A landscape with many valleys, sampled at points; each row gives a point and its height.
From any point a ball rolls to the lowest of the 2 points nearest to it. It stops when none of these is lower. Distance is the straight distance between rows; heights are no part of it.
j581: 138	150	84	145	141	119	152	125	118	146	143	121	128	107	121	132	140	137	125	108  h=348
j812: 134	122	131	111	149	99	137	132	151	155	131	128	125	133	123	127	165	119	113	97  h=329
j766: 165	129	127	160	142	106	101	147	116	118	135	137	138	127	147	106	106	123	121	126  h=275
j339: 131	110	148	122	135	130	114	128	159	131	96	137	121	124	111	130	162	113	117	133  h=286
j566: 156	109	143	136	162	113	101	126	144	114	106	142	132	139	108	136	136	107	137	118  h=272
j997: 113	136	123	136	152	136	151	102	130	135	110	155	134	150	150	123	134	97	127	140  h=402
j342: 152	117	133	108	115	106	124	163	130	117	164	147	126	127	152	138	124	148	110	123  h=235
j594: 149	127	116	114	123	127	131	161	133	124	169	129	154	112	112	143	105	119	120	122  h=277
j293: 133	126	101	129	142	134	122	97	132	114	134	151	150	136	101	138	126	124	128	117  h=457
j559: 118	129	115	127	118	114	160	118	118	163	160	128	112	126	162	109	121	141	117	129  h=382
j939: 115	136	116	93	108	160	115	126	117	103	158	155	153	125	112	144	98	153	129	128  h=271
j315: 122	139	119	154	119	136	133	121	99	111	131	157	131	151	171	107	116	139	138	157  h=191
j787: 132	117	146	107	113	158	92	144	150	98	117	138	156	135	99	137	149	95	132	138  h=156
j547: 140	106	149	114	141	142	99	128	146	99	114	143	153	128	101	141	139	115	125	124  h=172
j706: 120	126	111	113	97	132	119	111	114	100	150	153	137	137	111	142	97	168	137	127  h=265
j823: 146	118	109	140	114	162	115	153	140	100	138	116	166	127	128	124	131	97	145	145  h=318
j556: 124	136	89	144	92	152	128	120	138	120	132	115	130	118	85	129	127	92	140	155  h=523
j227: 140	134	155	153	119	102	129	154	112	107	129	133	115	164	121	127	106	156	148	140  h=361
j902: 125	136	141	160	144	123	127	123	115	140	104	117	121	130	160	105	99	111	129	141  h=352
j903: 150	126	106	133	115	130	148	140	143	137	170	118	139	100	116	127	109	128	115	123  h=307
j679: 114	110	140	131	141	138	127	124	145	148	95	103	105	100	98	140	144	142	121	128  h=162
j277: 134	107	130	178	148	147	114	106	123	126	99	123	129	123	137	109	117	116	142	147  h=264
j304: 142	96	143	165	138	134	117	122	141	131	89	121	119	120	140	118	141	108	141	148  h=293
j404: 143	111	118	135	110	129	134	139	156	132	138	112	132	107	105	125	137	108	123	131  h=600
j270: 115	164	108	158	136	116	137	127	80	136	122	97	107	126	127	133	106	150	148	124  h=126
j152: 124	132	103	140	127	140	139	112	111	122	141	166	132	133	156	124	116	138	127	149  h=213
j87: 151	123	107	154	121	144	107	150	118	110	142	115	141	99	173	103	105	145	120	139  h=346
j937: 107	132	148	108	91	181	109	143	141	128	121	124	142	114	92	133	145	113	124	160  h=251
j116: 117	153	109	134	144	119	161	121	116	155	123	117	121	130	148	126	138	122	127	114  h=412
j772: 137	123	128	125	153	122	121	130	135	125	126	140	130	123	105	145	127	131	115	117  h=223
j780: 121	126	122	97	88	150	133	157	156	134	155	136	163	116	111	124	157	101	120	142  h=379
j948: 146	144	95	169	145	126	126	115	118	130	123	102	126	107	100	124	126	133	149	113  h=319
j891: 154	130	100	140	126	166	105	157	129	94	144	106	149	124	164	116	104	135	129	134  h=339
j411: 126	136	161	102	132	170	113	129	132	131	133	140	133	99	101	143	119	151	104	124  h=309
j32: 133	120	100	122	119	145	122	102	131	106	151	142	170	134	104	139	106	120	132	121  h=450
j733: 131	156	128	106	111	131	108	149	150	124	132	127	141	132	58	137	150	97	125	120  h=192
j776: 123	147	128	144	131	98	144	138	107	159	130	90	98	126	145	125	110	144	127	116  h=93
j229: 89	134	119	117	138	135	165	115	124	174	119	101	116	111	134	130	152	141	126	118  h=337
j252: 107	156	140	109	156	144	119	106	124	142	110	153	124	138	110	141	147	145	109	112  h=315
j676: 109	114	131	124	122	123	136	120	141	158	107	88	98	104	107	131	166	137	130	119  h=178
j407: 137	127	102	128	91	115	118	128	144	134	122	87	92	101	98	128	145	100	130	128  h=633
j849: 126	157	103	153	153	123	126	94	96	132	98	111	142	146	130	122	129	111	168	104  h=444
j567: 138	151	144	129	149	103	146	123	134	142	98	93	119	136	158	106	133	86	140	99  h=357
j822: 134	131	121	118	109	128	131	151	116	107	160	150	119	122	118	144	98	168	130	143  h=250
j15: 170	133	111	144	112	114	114	138	156	112	130	129	134	125	96	116	143	85	135	128  h=206
j558: 147	148	141	166	124	91	114	151	100	119	134	126	113	147	126	110	98	148	133	137  h=358
j30: 123	102	150	142	156	128	126	131	137	150	97	105	105	116	120	139	125	132	123	131  h=146
j442: 170	130	136	149	130	98	101	154	110	103	145	149	127	146	142	124	112	136	125	128  h=268
j456: 128	119	118	104	92	116	120	127	161	134	137	113	107	114	101	125	163	99	114	124  h=359
j690: 111	137	157	124	146	129	134	113	115	109	91	134	111	161	152	138	103	106	130	144  h=289
j307: 126	107	127	128	120	148	102	103	144	106	108	120	149	129	77	136	122	117	139	123  h=283
j929: 111	136	141	111	132	101	144	141	117	161	132	103	90	130	136	140	119	157	120	115  h=107
j847: 110	127	159	113	106	176	96	152	133	129	126	117	158	126	83	138	131	123	140	147  h=229
j511: 114	163	98	116	138	119	140	123	104	131	141	148	119	133	112	147	133	161	124	115  h=245
j65: 138	137	93	146	130	128	151	126	122	146	154	118	121	98	121	127	111	146	117	125  h=335
j265: 161	123	107	142	108	140	131	155	140	119	164	122	168	107	139	109	125	102	127	132  h=343
j713: 143	138	134	136	110	103	147	157	120	118	152	162	124	153	140	120	124	160	140	146  h=241
j137: 154	113	122	147	118	105	127	126	141	136	174	126	147	114	148	78	139	119	116	110  h=233
j870: 154	97	129	150	115	129	106	130	152	115	101	128	122	119	133	118	153	96	137	149  h=269
j357: 120	107	139	111	122	130	95	109	114	101	114	156	137	160	139	146	117	157	133	132  h=180
j689: 125	117	142	121	145	106	147	122	140	159	129	115	116	133	144	124	146	120	119	109  h=320
j371: 121	111	118	125	112	162	123	120	150	104	117	143	146	115	114	131	155	108	127	158  h=540
j544: 107	109	117	144	142	160	136	98	131	131	113	124	122	108	110	137	121	142	134	144  h=169
j552: 133	113	110	151	132	149	141	119	124	134	133	145	136	113	167	116	125	129	124	151  h=239
j954: 135	125	120	102	112	155	126	165	152	114	154	139	176	130	122	133	148	103	123	136  h=391
j158: 118	110	136	128	148	141	136	118	140	133	109	162	141	136	153	129	152	109	120	145  h=413
j473: 119	160	149	137	109	120	177	139	124	115	117	126	108	157	136	121	109	140	142	147  h=88
j240: 106	148	143	103	135	119	127	144	116	153	126	120	90	115	114	146	121	177	113	116  h=113
j416: 110	114	166	121	140	125	108	127	109	111	102	143	116	160	144	145	111	144	139	149  h=128
j871: 113	116	162	110	148	110	133	131	136	153	116	127	109	138	148	136	130	127	108	119  h=310
j518: 146	156	82	144	153	112	134	121	104	129	137	131	141	126	110	134	145	128	141	100  h=374
j155: 122	132	122	117	134	158	125	104	147	117	123	159	149	124	96	132	151	122	115	130  h=331
j86: 126	176	128	159	125	99	138	140	94	124	116	103	107	145	130	115	104	140	144	123  h=104
j103: 156	107	155	121	141	93	106	163	128	128	142	126	115	126	138	142	116	137	110	114  h=301
j601: 131	143	127	96	112	118	133	151	128	117	159	178	123	131	127	138	131	160	113	133  h=240
j666: 113	101	134	141	139	148	137	117	140	140	105	130	124	107	130	135	135	134	124	151  h=145
j743: 140	134	92	155	141	133	128	106	117	119	142	120	134	118	99	132	105	134	135	117  h=342
j965: 114	96	138	129	140	152	102	95	127	109	107	130	139	126	114	143	110	146	132	131  h=267
j512: 132	95	144	136	127	119	138	107	141	140	161	125	126	141	159	86	169	101	137	123  h=212
j96: 121	106	117	147	105	128	150	100	149	154	130	123	119	129	153	86	166	105	132	144  h=340
j181: 127	128	129	115	136	138	101	103	137	115	116	116	147	128	72	147	120	135	129	98  h=291
j197: 120	155	152	145	114	115	154	126	118	122	106	102	103	131	170	97	95	115	120	138  h=68
j756: 162	140	106	155	101	113	116	149	146	130	136	85	123	105	87	110	121	99	138	124  h=619
j983: 106	131	120	115	92	161	118	134	144	126	123	117	126	109	82	134	139	109	123	159  h=278
j727: 146	98	145	106	142	144	104	167	149	104	124	118	146	115	144	145	135	128	117	123  h=202
j804: 95	104	148	132	145	143	152	114	140	163	96	112	110	117	143	130	136	128	121	145  h=168
j859: 129	123	148	114	113	132	111	166	153	136	129	97	133	109	67	143	125	116	122	130  h=616
j118: 99	143	144	129	114	122	143	107	109	113	108	131	115	174	126	135	100	147	151	140  h=149
j910: 107	122	141	104	117	176	104	124	122	116	136	124	156	109	96	145	95	147	133	130  h=230
j802: 120	123	133	131	154	128	126	115	119	129	113	149	122	137	126	141	119	134	124	134  h=231
j627: 136	123	156	85	121	137	104	173	128	112	150	131	130	111	126	152	110	154	108	122  h=308
j528: 123	115	156	119	129	124	139	135	124	132	121	127	126	147	202	113	126	109	124	139  h=303
j134: 138	113	127	125	132	133	99	133	110	87	130	154	135	155	156	142	121	148	135	134  h=184
j175: 94	130	143	127	141	137	159	117	124	161	100	103	103	122	154	131	112	127	122	139  h=185
j919: 124	110	119	143	128	129	159	109	143	161	128	128	127	122	151	110	147	119	124	136  h=321
j791: 114	108	165	111	124	109	142	126	117	142	156	114	106	147	182	110	120	128	128	127  h=323
j777: 146	123	98	167	110	145	137	123	141	133	142	118	145	94	127	95	126	122	123	145  h=421
j12: 112	106	136	108	138	144	137	129	133	138	118	157	135	130	183	127	147	132	119	146  h=417
j963: 144	117	107	146	115	115	143	122	149	145	140	109	120	113	116	109	151	115	126	119  h=592
j8: 141	124	116	129	87	111	116	154	148	138	146	88	119	116	90	124	129	88	132	131  h=611
j788: 129	120	136	140	133	121	124	140	109	126	127	131	102	130	137	138	98	154	126	146  h=364
j217: 124	118	104	124	122	153	155	126	141	138	150	135	139	93	124	132	121	135	118	141  h=52
j76: 127	127	107	141	124	113	154	113	134	162	151	98	118	119	130	105	162	127	136	104  h=578
j978: 128	127	119	147	111	103	109	96	102	121	111	128	126	168	123	133	92	152	146	120  h=243
j960: 92	149	135	120	131	122	126	99	101	118	95	120	111	167	121	146	109	147	143	119  h=155
j207: 124	115	150	139	143	107	138	120	145	159	99	86	106	134	137	111	148	100	143	112  h=383
j881: 139	133	130	109	139	128	119	148	146	125	143	128	143	113	80	148	121	123	111	112  h=216
j343: 144	111	155	109	145	119	101	160	135	117	134	133	128	116	121	153	115	140	110	121  h=305
j683: 144	95	143	127	142	120	125	136	139	136	127	139	139	135	173	121	150	111	121	126  h=218
j531: 122	132	123	141	142	114	114	105	103	121	115	134	118	158	118	142	108	140	136	121  h=236
j409: 118	157	110	102	124	115	143	139	123	140	157	161	112	126	116	140	129	166	110	119  h=242
j620: 121	129	141	133	113	117	140	137	115	112	137	144	115	150	98	138	107	186	151	141  h=256
j820: 111	107	135	128	131	168	119	115	137	117	117	118	136	98	93	144	113	142	129	146  h=194
j705: 145	115	141	149	131	118	109	148	107	120	127	130	117	128	163	129	106	140	128	141  h=363
j211: 134	117	123	107	139	145	115	128	134	100	142	170	157	132	140	140	138	125	115	130  h=274
j786: 127	146	104	117	124	132	120	126	144	120	107	125	123	112	80	140	175	114	133	116  h=641
j238: 105	130	131	105	104	194	119	130	142	114	127	137	165	116	109	130	143	123	131	152  h=288
j291: 131	120	124	99	127	164	120	157	139	108	146	135	156	111	138	142	121	133	120	132  h=161
j797: 131	131	89	139	120	114	113	81	111	126	121	128	145	145	111	141	100	148	135	98  h=399
j568: 127	99	129	140	142	145	111	106	142	111	104	133	133	122	102	140	132	122	137	134  h=276
j188: 131	113	128	175	141	146	99	106	101	112	108	127	140	129	157	105	100	132	144	147  h=215
j496: 121	105	131	131	132	130	143	125	131	159	137	107	107	99	134	133	113	153	115	131  h=186
j329: 132	113	133	120	129	113	136	137	125	145	144	141	120	131	163	128	124	137	115	132  h=247
j583: 134	117	137	148	129	110	137	110	135	154	142	124	137	137	163	77	147	101	129	123  h=270
j691: 137	111	143	111	149	115	129	135	148	137	129	157	137	131	145	132	151	116	107	120  h=208
j508: 155	99	135	114	129	117	123	153	143	123	158	125	138	115	146	132	128	129	113	115  h=228
j463: 144	139	86	178	128	142	130	110	130	122	134	130	149	105	112	94	123	119	131	138  h=473
j258: 125	138	136	121	171	118	118	116	135	132	101	149	134	151	112	138	151	111	126	110  h=287
j84: 151	116	108	136	133	158	110	140	125	90	145	123	164	127	143	134	113	119	140	129  h=327
j546: 123	138	138	143	102	122	150	145	110	131	136	136	111	137	169	109	109	148	135	159  h=115
j841: 157	123	133	131	120	109	107	155	117	89	153	149	127	148	131	143	113	156	133	135  h=257
j913: 136	148	93	125	118	133	124	126	143	111	137	125	151	131	63	137	143	97	142	115  h=127
j947: 171	141	103	143	132	112	119	135	126	112	161	155	150	130	121	122	114	115	118	118  h=428
j800: 103	139	109	128	145	139	142	116	113	148	127	127	109	116	121	145	116	159	125	133  h=117
j16: 149	132	127	124	154	91	130	142	136	142	136	140	124	139	126	135	140	119	114	104  h=333
j256: 124	141	126	158	130	113	141	112	134	155	121	111	140	123	156	62	132	102	125	122  h=324
j498: 115	101	132	107	117	157	98	103	126	112	121	121	158	120	105	151	89	149	134	122  h=246
j341: 133	174	143	148	113	99	163	149	114	117	129	118	112	158	133	109	110	139	139	130  h=94
j843: 98	151	135	117	154	129	147	116	118	140	100	127	113	141	136	141	126	120	126	126  h=281
j459: 137	161	136	140	149	118	148	113	132	131	93	113	129	139	163	95	119	79	130	115  h=372
j687: 129	151	87	120	103	125	121	133	138	126	119	102	112	103	81	140	154	100	135	125  h=638
j647: 125	140	139	139	157	112	140	131	129	152	91	94	116	133	140	128	136	105	141	107  h=370
j18: 98	125	158	101	108	113	160	129	123	149	151	124	96	145	166	117	118	141	126	134  h=326
j591: 121	126	152	106	149	148	102	105	127	117	115	176	148	147	126	138	144	133	113	124  h=193
j367: 112	135	114	136	138	113	154	125	112	169	135	85	111	110	143	125	132	144	134	108  h=129
j192: 122	98	122	129	101	115	130	99	150	140	137	117	98	127	137	98	176	101	129	132  h=312
j540: 150	109	128	141	118	104	128	110	150	137	169	125	128	129	137	75	164	103	133	113  h=132
j811: 134	137	151	86	125	134	127	140	150	149	155	138	134	106	105	133	136	142	92	102  h=322
j243: 128	128	159	108	137	120	89	125	118	109	125	140	120	139	93	153	107	163	116	113  h=300
j178: 127	130	134	167	125	124	101	114	94	105	117	135	132	154	154	102	95	139	143	147  h=190
j351: 109	118	110	120	109	115	141	104	145	152	131	105	98	125	123	112	189	115	135	117  h=249
j318: 143	118	110	155	113	136	129	135	124	135	155	112	139	89	164	93	110	145	117	137  h=356
j883: 94	165	118	119	148	130	153	112	87	131	101	119	134	123	131	151	140	125	150	112  h=432
j52: 136	103	113	116	89	110	112	113	155	125	146	116	99	120	125	109	161	84	124	129  h=341
j539: 120	153	120	167	141	122	138	115	118	148	108	120	133	124	154	83	110	112	123	137  h=345
j377: 120	148	107	149	139	120	151	126	111	158	104	96	130	109	131	127	155	117	159	114  h=475
j760: 139	130	147	137	134	96	116	149	110	121	126	131	99	149	120	146	105	151	127	134  h=362
j102: 116	140	103	123	100	142	110	121	137	119	128	112	149	141	56	137	130	102	146	129  h=99
j206: 100	134	138	117	131	131	136	133	115	148	122	136	92	119	126	142	109	169	119	141  h=114
j259: 118	122	162	96	118	126	126	165	127	121	123	159	113	142	163	137	137	166	124	143  h=142
j133: 144	106	142	123	154	127	99	142	124	101	119	154	133	146	161	142	131	125	126	133  h=188
j896: 115	115	152	113	123	172	111	148	137	121	127	110	150	104	93	144	114	134	131	140  h=211
j98: 124	86	161	141	152	139	119	131	130	139	96	113	114	114	149	136	117	133	127	145  h=133
j853: 138	113	136	143	107	106	101	117	106	100	120	141	136	174	135	132	102	151	151	130  h=248
j876: 94	166	131	106	137	129	151	109	112	123	109	150	116	159	133	136	127	129	127	132  h=273
j458: 133	151	103	102	109	110	119	133	150	131	116	124	117	113	93	131	193	109	122	104  h=644
j638: 105	128	102	136	125	157	153	104	145	143	113	127	119	102	104	130	156	136	123	146  h=314
j729: 111	167	120	142	133	119	154	132	85	141	107	88	110	116	146	139	117	131	148	118  h=154
j112: 151	135	95	131	122	127	117	114	118	99	164	156	164	140	118	133	105	121	128	120  h=439
j457: 139	101	144	107	147	141	110	151	143	112	120	145	142	127	162	139	149	134	113	124  h=195
j5: 106	144	126	124	122	135	169	114	121	144	123	142	116	140	175	118	113	117	120	151  h=260
j113: 91	175	121	115	119	125	159	109	98	117	115	137	119	165	122	139	128	145	151	125  h=263
j597: 172	111	146	158	149	99	100	144	135	132	121	125	133	124	145	101	121	111	125	118  h=285
j994: 107	129	110	128	110	160	131	111	144	125	108	115	116	100	82	136	147	127	125	146  h=290
j926: 156	124	116	142	104	134	107	153	144	102	138	122	153	129	103	122	131	76	145	141  h=266
j40: 122	148	134	141	129	121	146	127	108	127	120	140	111	152	150	126	109	123	129	148  h=152
j447: 144	142	114	139	118	106	137	143	115	121	155	150	112	138	126	132	110	158	127	137  h=244
j221: 147	109	123	119	134	148	96	138	134	88	141	128	173	142	123	144	116	110	140	121  h=294
j972: 97	173	112	116	134	125	168	124	99	140	115	118	117	132	149	139	134	126	134	123  h=423
j362: 142	129	135	109	112	100	136	162	129	121	154	171	119	148	152	133	137	149	120	133  h=238
j331: 107	126	174	110	150	127	120	131	119	129	99	143	109	148	144	145	117	132	116	141  h=134
j711: 117	114	128	140	131	117	148	114	121	167	154	93	104	112	141	111	118	148	125	119  h=165
j380: 140	146	122	110	120	120	130	160	152	135	147	114	147	117	66	142	137	110	120	111  h=204
j680: 160	117	121	117	128	136	119	155	150	103	149	143	168	125	131	136	138	99	122	125  h=403
j742: 132	116	140	106	94	117	115	167	154	141	154	97	133	121	85	132	133	99	125	128  h=615
j654: 134	97	145	106	128	105	128	137	137	142	167	124	120	120	147	126	129	141	111	113  h=237
j917: 119	149	128	161	116	126	137	112	95	115	122	140	122	157	146	107	96	137	142	155  h=170
j255: 136	121	123	158	152	126	125	117	137	136	96	113	109	127	107	126	142	118	144	127  h=214
j674: 109	135	139	126	115	119	157	142	115	142	129	133	95	136	146	129	108	160	132	150  h=108
j236: 165	122	112	145	118	124	118	148	138	120	163	130	161	108	159	92	130	118	115	119  h=316
j424: 90	140	132	122	155	134	120	92	103	133	84	112	125	147	115	148	124	138	144	110  h=166
j242: 163	95	144	120	133	121	109	161	157	117	136	122	144	118	124	136	138	109	122	117  h=217
j423: 118	117	157	116	144	142	121	122	149	146	105	143	125	112	116	133	156	135	101	129  h=296
j834: 136	121	139	125	110	124	128	158	121	93	147	155	123	142	124	138	116	181	148	142  h=254
j179: 129	115	157	100	139	165	93	117	134	103	118	156	156	128	118	141	138	136	117	119  h=183
j873: 158	130	111	141	104	102	114	143	148	135	125	77	100	102	94	119	144	109	144	109  h=626
j639: 110	148	119	119	156	142	136	107	131	141	104	149	134	130	106	134	168	130	122	116  h=325
j365: 145	94	130	137	132	133	127	129	152	123	118	137	138	119	147	123	153	107	127	141  h=232
j101: 126	129	146	102	151	127	120	130	134	129	120	181	140	147	142	136	150	124	104	129  h=200
j284: 135	136	156	79	117	149	116	163	138	134	159	140	144	102	120	142	118	145	100	118  h=313
j328: 126	127	169	102	140	146	94	129	122	118	123	146	123	120	110	148	113	162	107	126  h=302
j485: 127	145	152	112	146	96	151	121	122	140	123	79	117	132	157	113	148	88	148	80  h=344
j146: 153	114	147	135	158	107	94	133	122	109	119	142	125	146	119	145	109	124	129	118  h=261
j94: 134	125	106	142	112	129	148	124	122	147	164	133	126	106	166	105	113	147	117	140  h=371
j555: 141	110	120	108	132	140	97	118	128	87	135	155	168	146	136	143	121	126	130	117  h=282
j669: 151	130	101	132	128	129	127	122	152	109	135	145	147	130	90	131	145	96	131	124  h=160
j611: 124	116	133	101	129	155	112	150	126	103	132	142	126	112	149	146	116	158	122	138  h=174
j863: 118	166	130	119	151	108	147	130	108	128	100	115	117	144	143	143	132	105	135	107  h=292
j267: 103	158	140	121	128	129	154	100	115	101	99	138	113	167	145	136	112	112	134	134  h=280
j795: 143	126	109	147	127	124	112	114	110	106	149	133	128	131	114	137	90	144	132	126  h=349
j522: 128	142	157	111	153	144	112	119	143	138	109	146	131	123	96	138	158	137	105	111  h=306
j350: 127	146	110	148	121	107	151	121	116	161	117	89	130	108	138	99	173	106	164	108  h=507
j69: 110	137	144	130	116	128	144	128	109	114	122	152	117	163	140	132	112	148	144	155  h=141
j167: 114	98	156	126	150	145	106	134	116	119	102	133	116	130	152	149	114	146	131	148  h=121
j790: 104	124	117	114	120	150	146	131	120	139	137	157	111	108	153	131	116	161	120	151  h=116
j595: 124	153	130	122	162	107	126	119	112	123	105	136	122	165	125	144	128	110	135	109  h=299
j728: 120	131	111	124	134	142	144	110	154	137	119	150	135	122	105	128	170	119	116	131  h=334
j312: 125	148	131	152	147	135	150	107	126	133	98	135	135	144	162	102	119	86	128	140  h=388
j562: 105	102	127	121	117	128	147	107	152	156	137	101	103	112	119	115	163	133	127	125  h=205
j334: 101	160	110	115	124	116	133	107	97	121	122	139	123	161	109	147	131	161	141	111  h=252
j549: 134	144	147	104	151	82	133	143	128	149	125	124	115	156	140	135	138	112	115	95  h=336
j441: 154	144	117	160	134	103	108	133	103	115	141	133	122	136	117	121	95	143	128	124  h=353
j470: 114	134	121	144	162	129	131	106	116	137	89	116	123	135	115	139	137	122	148	116  h=189
j132: 117	130	139	105	116	177	113	112	143	114	131	146	164	121	93	130	133	129	124	130  h=317
j100: 136	124	155	151	132	114	117	146	112	133	117	117	124	135	184	103	106	123	124	144  h=360
j388: 143	123	146	138	133	96	101	127	107	104	124	151	124	172	127	139	108	135	138	125  h=253
j585: 124	116	139	102	133	119	138	126	150	154	146	121	123	107	116	131	148	144	103	106  h=328
j550: 119	108	133	120	128	149	137	135	142	140	135	109	121	87	107	141	112	149	116	133  h=201
j184: 105	147	137	129	127	125	167	112	118	147	113	85	97	125	169	117	110	118	123	123  h=199
j514: 114	95	160	127	133	125	140	118	128	148	134	110	120	133	183	107	128	117	126	134  h=311
j641: 142	112	120	131	85	131	127	160	149	134	156	100	141	115	113	118	131	96	135	142  h=606
j410: 128	117	117	120	121	162	137	141	141	117	148	131	158	106	117	136	122	120	127	142  h=122
j491: 139	121	123	120	135	124	128	136	124	121	140	167	133	135	159	134	133	133	118	136  h=255
j563: 108	121	110	126	136	151	154	115	130	149	133	141	118	100	131	134	118	152	120	142  h=98
j432: 177	130	114	132	131	113	121	155	146	117	161	140	157	124	116	126	125	97	120	115  h=416
j145: 120	157	91	131	146	115	129	109	92	129	127	130	138	136	113	152	138	144	150	98  h=390
j151: 122	132	120	97	84	132	127	142	160	136	145	124	134	118	96	123	158	93	110	136  h=369
j201: 124	135	156	100	152	91	146	127	133	146	120	100	116	149	150	126	145	98	128	86  h=338
j204: 121	118	101	131	87	157	122	130	141	110	126	126	135	115	114	129	138	91	133	165  h=532
j465: 162	110	149	142	134	88	110	152	123	134	146	122	120	129	160	112	115	125	117	116  h=295
j353: 139	122	136	124	152	122	105	115	152	118	98	152	133	143	98	128	161	103	130	122  h=279
j927: 123	124	130	123	108	111	116	116	114	108	132	151	126	162	105	143	108	173	139	126  h=262
j77: 131	139	91	146	105	107	142	108	127	157	136	99	115	112	130	96	185	114	151	108  h=548
j753: 116	166	136	125	122	113	164	126	106	124	102	81	96	118	161	131	115	122	134	112  h=179
j402: 120	154	158	134	93	111	175	134	128	120	124	110	103	141	163	102	106	134	129	143  h=81
j785: 138	100	117	148	122	134	144	118	141	143	143	137	143	115	171	99	149	118	123	139  h=284
j541: 145	121	103	155	118	152	137	132	124	124	154	120	142	93	136	115	99	133	124	144  h=381
j109: 96	136	123	105	133	125	155	121	126	168	136	124	107	119	140	131	133	155	112	117  h=332
j931: 128	158	143	152	100	114	161	149	117	119	135	140	129	151	155	94	111	149	143	154  h=123
j239: 113	104	177	104	145	127	123	123	151	161	113	122	115	119	131	125	153	138	104	119  h=304
j974: 106	139	113	121	133	138	160	115	120	141	134	168	126	142	160	125	131	128	116	151  h=234
j376: 130	136	127	108	134	124	100	113	121	111	136	131	139	132	85	155	103	151	119	102  h=298
j237: 142	126	106	161	132	134	123	122	138	122	114	103	116	107	88	129	129	118	141	128  h=258
j9: 117	147	108	128	130	110	166	115	115	168	156	111	120	133	157	109	136	130	128	105  h=394
j106: 117	140	93	134	135	120	116	96	97	128	121	114	128	137	104	152	111	162	146	100  h=395
j524: 111	112	142	105	124	150	97	131	113	96	120	151	123	135	142	146	118	171	138	141  h=177
j48: 128	142	149	104	105	148	91	139	146	116	123	134	151	135	69	133	147	94	125	134  h=176
j437: 133	139	90	155	139	122	120	80	112	129	113	127	147	152	117	125	124	129	153	100  h=414
j523: 123	124	154	125	142	129	134	129	119	125	106	145	124	149	177	130	115	108	127	148  h=297
j909: 100	121	143	97	116	117	149	129	124	160	150	132	95	120	149	128	120	166	115	128  h=330
j792: 147	133	117	115	122	118	117	148	119	106	165	142	133	125	106	151	99	140	118	125  h=259
j390: 117	116	165	101	141	131	112	147	123	125	109	152	117	139	167	143	133	144	114	141  h=139
j783: 105	155	119	138	146	128	158	118	91	142	95	101	137	108	137	143	148	108	162	116  h=451
j784: 136	133	85	158	110	153	137	104	141	114	135	129	145	116	93	118	131	110	138	142  h=510
j321: 152	123	102	133	113	158	123	169	138	114	162	104	161	112	160	112	112	127	129	132  h=347

Call two points neighbours if one is among the 2 nearest of the other. Go from one point of each pair to the other, from neighbour to neighbour, staying as low as possible. Name the highest point that can't be avoided.
j896, j917 | j595
j787, j917 | j304
j776, j167 | j362
j674, j776 | j206
j563, j674 | j790
j540, j891 | j321
j666, j197 | j184
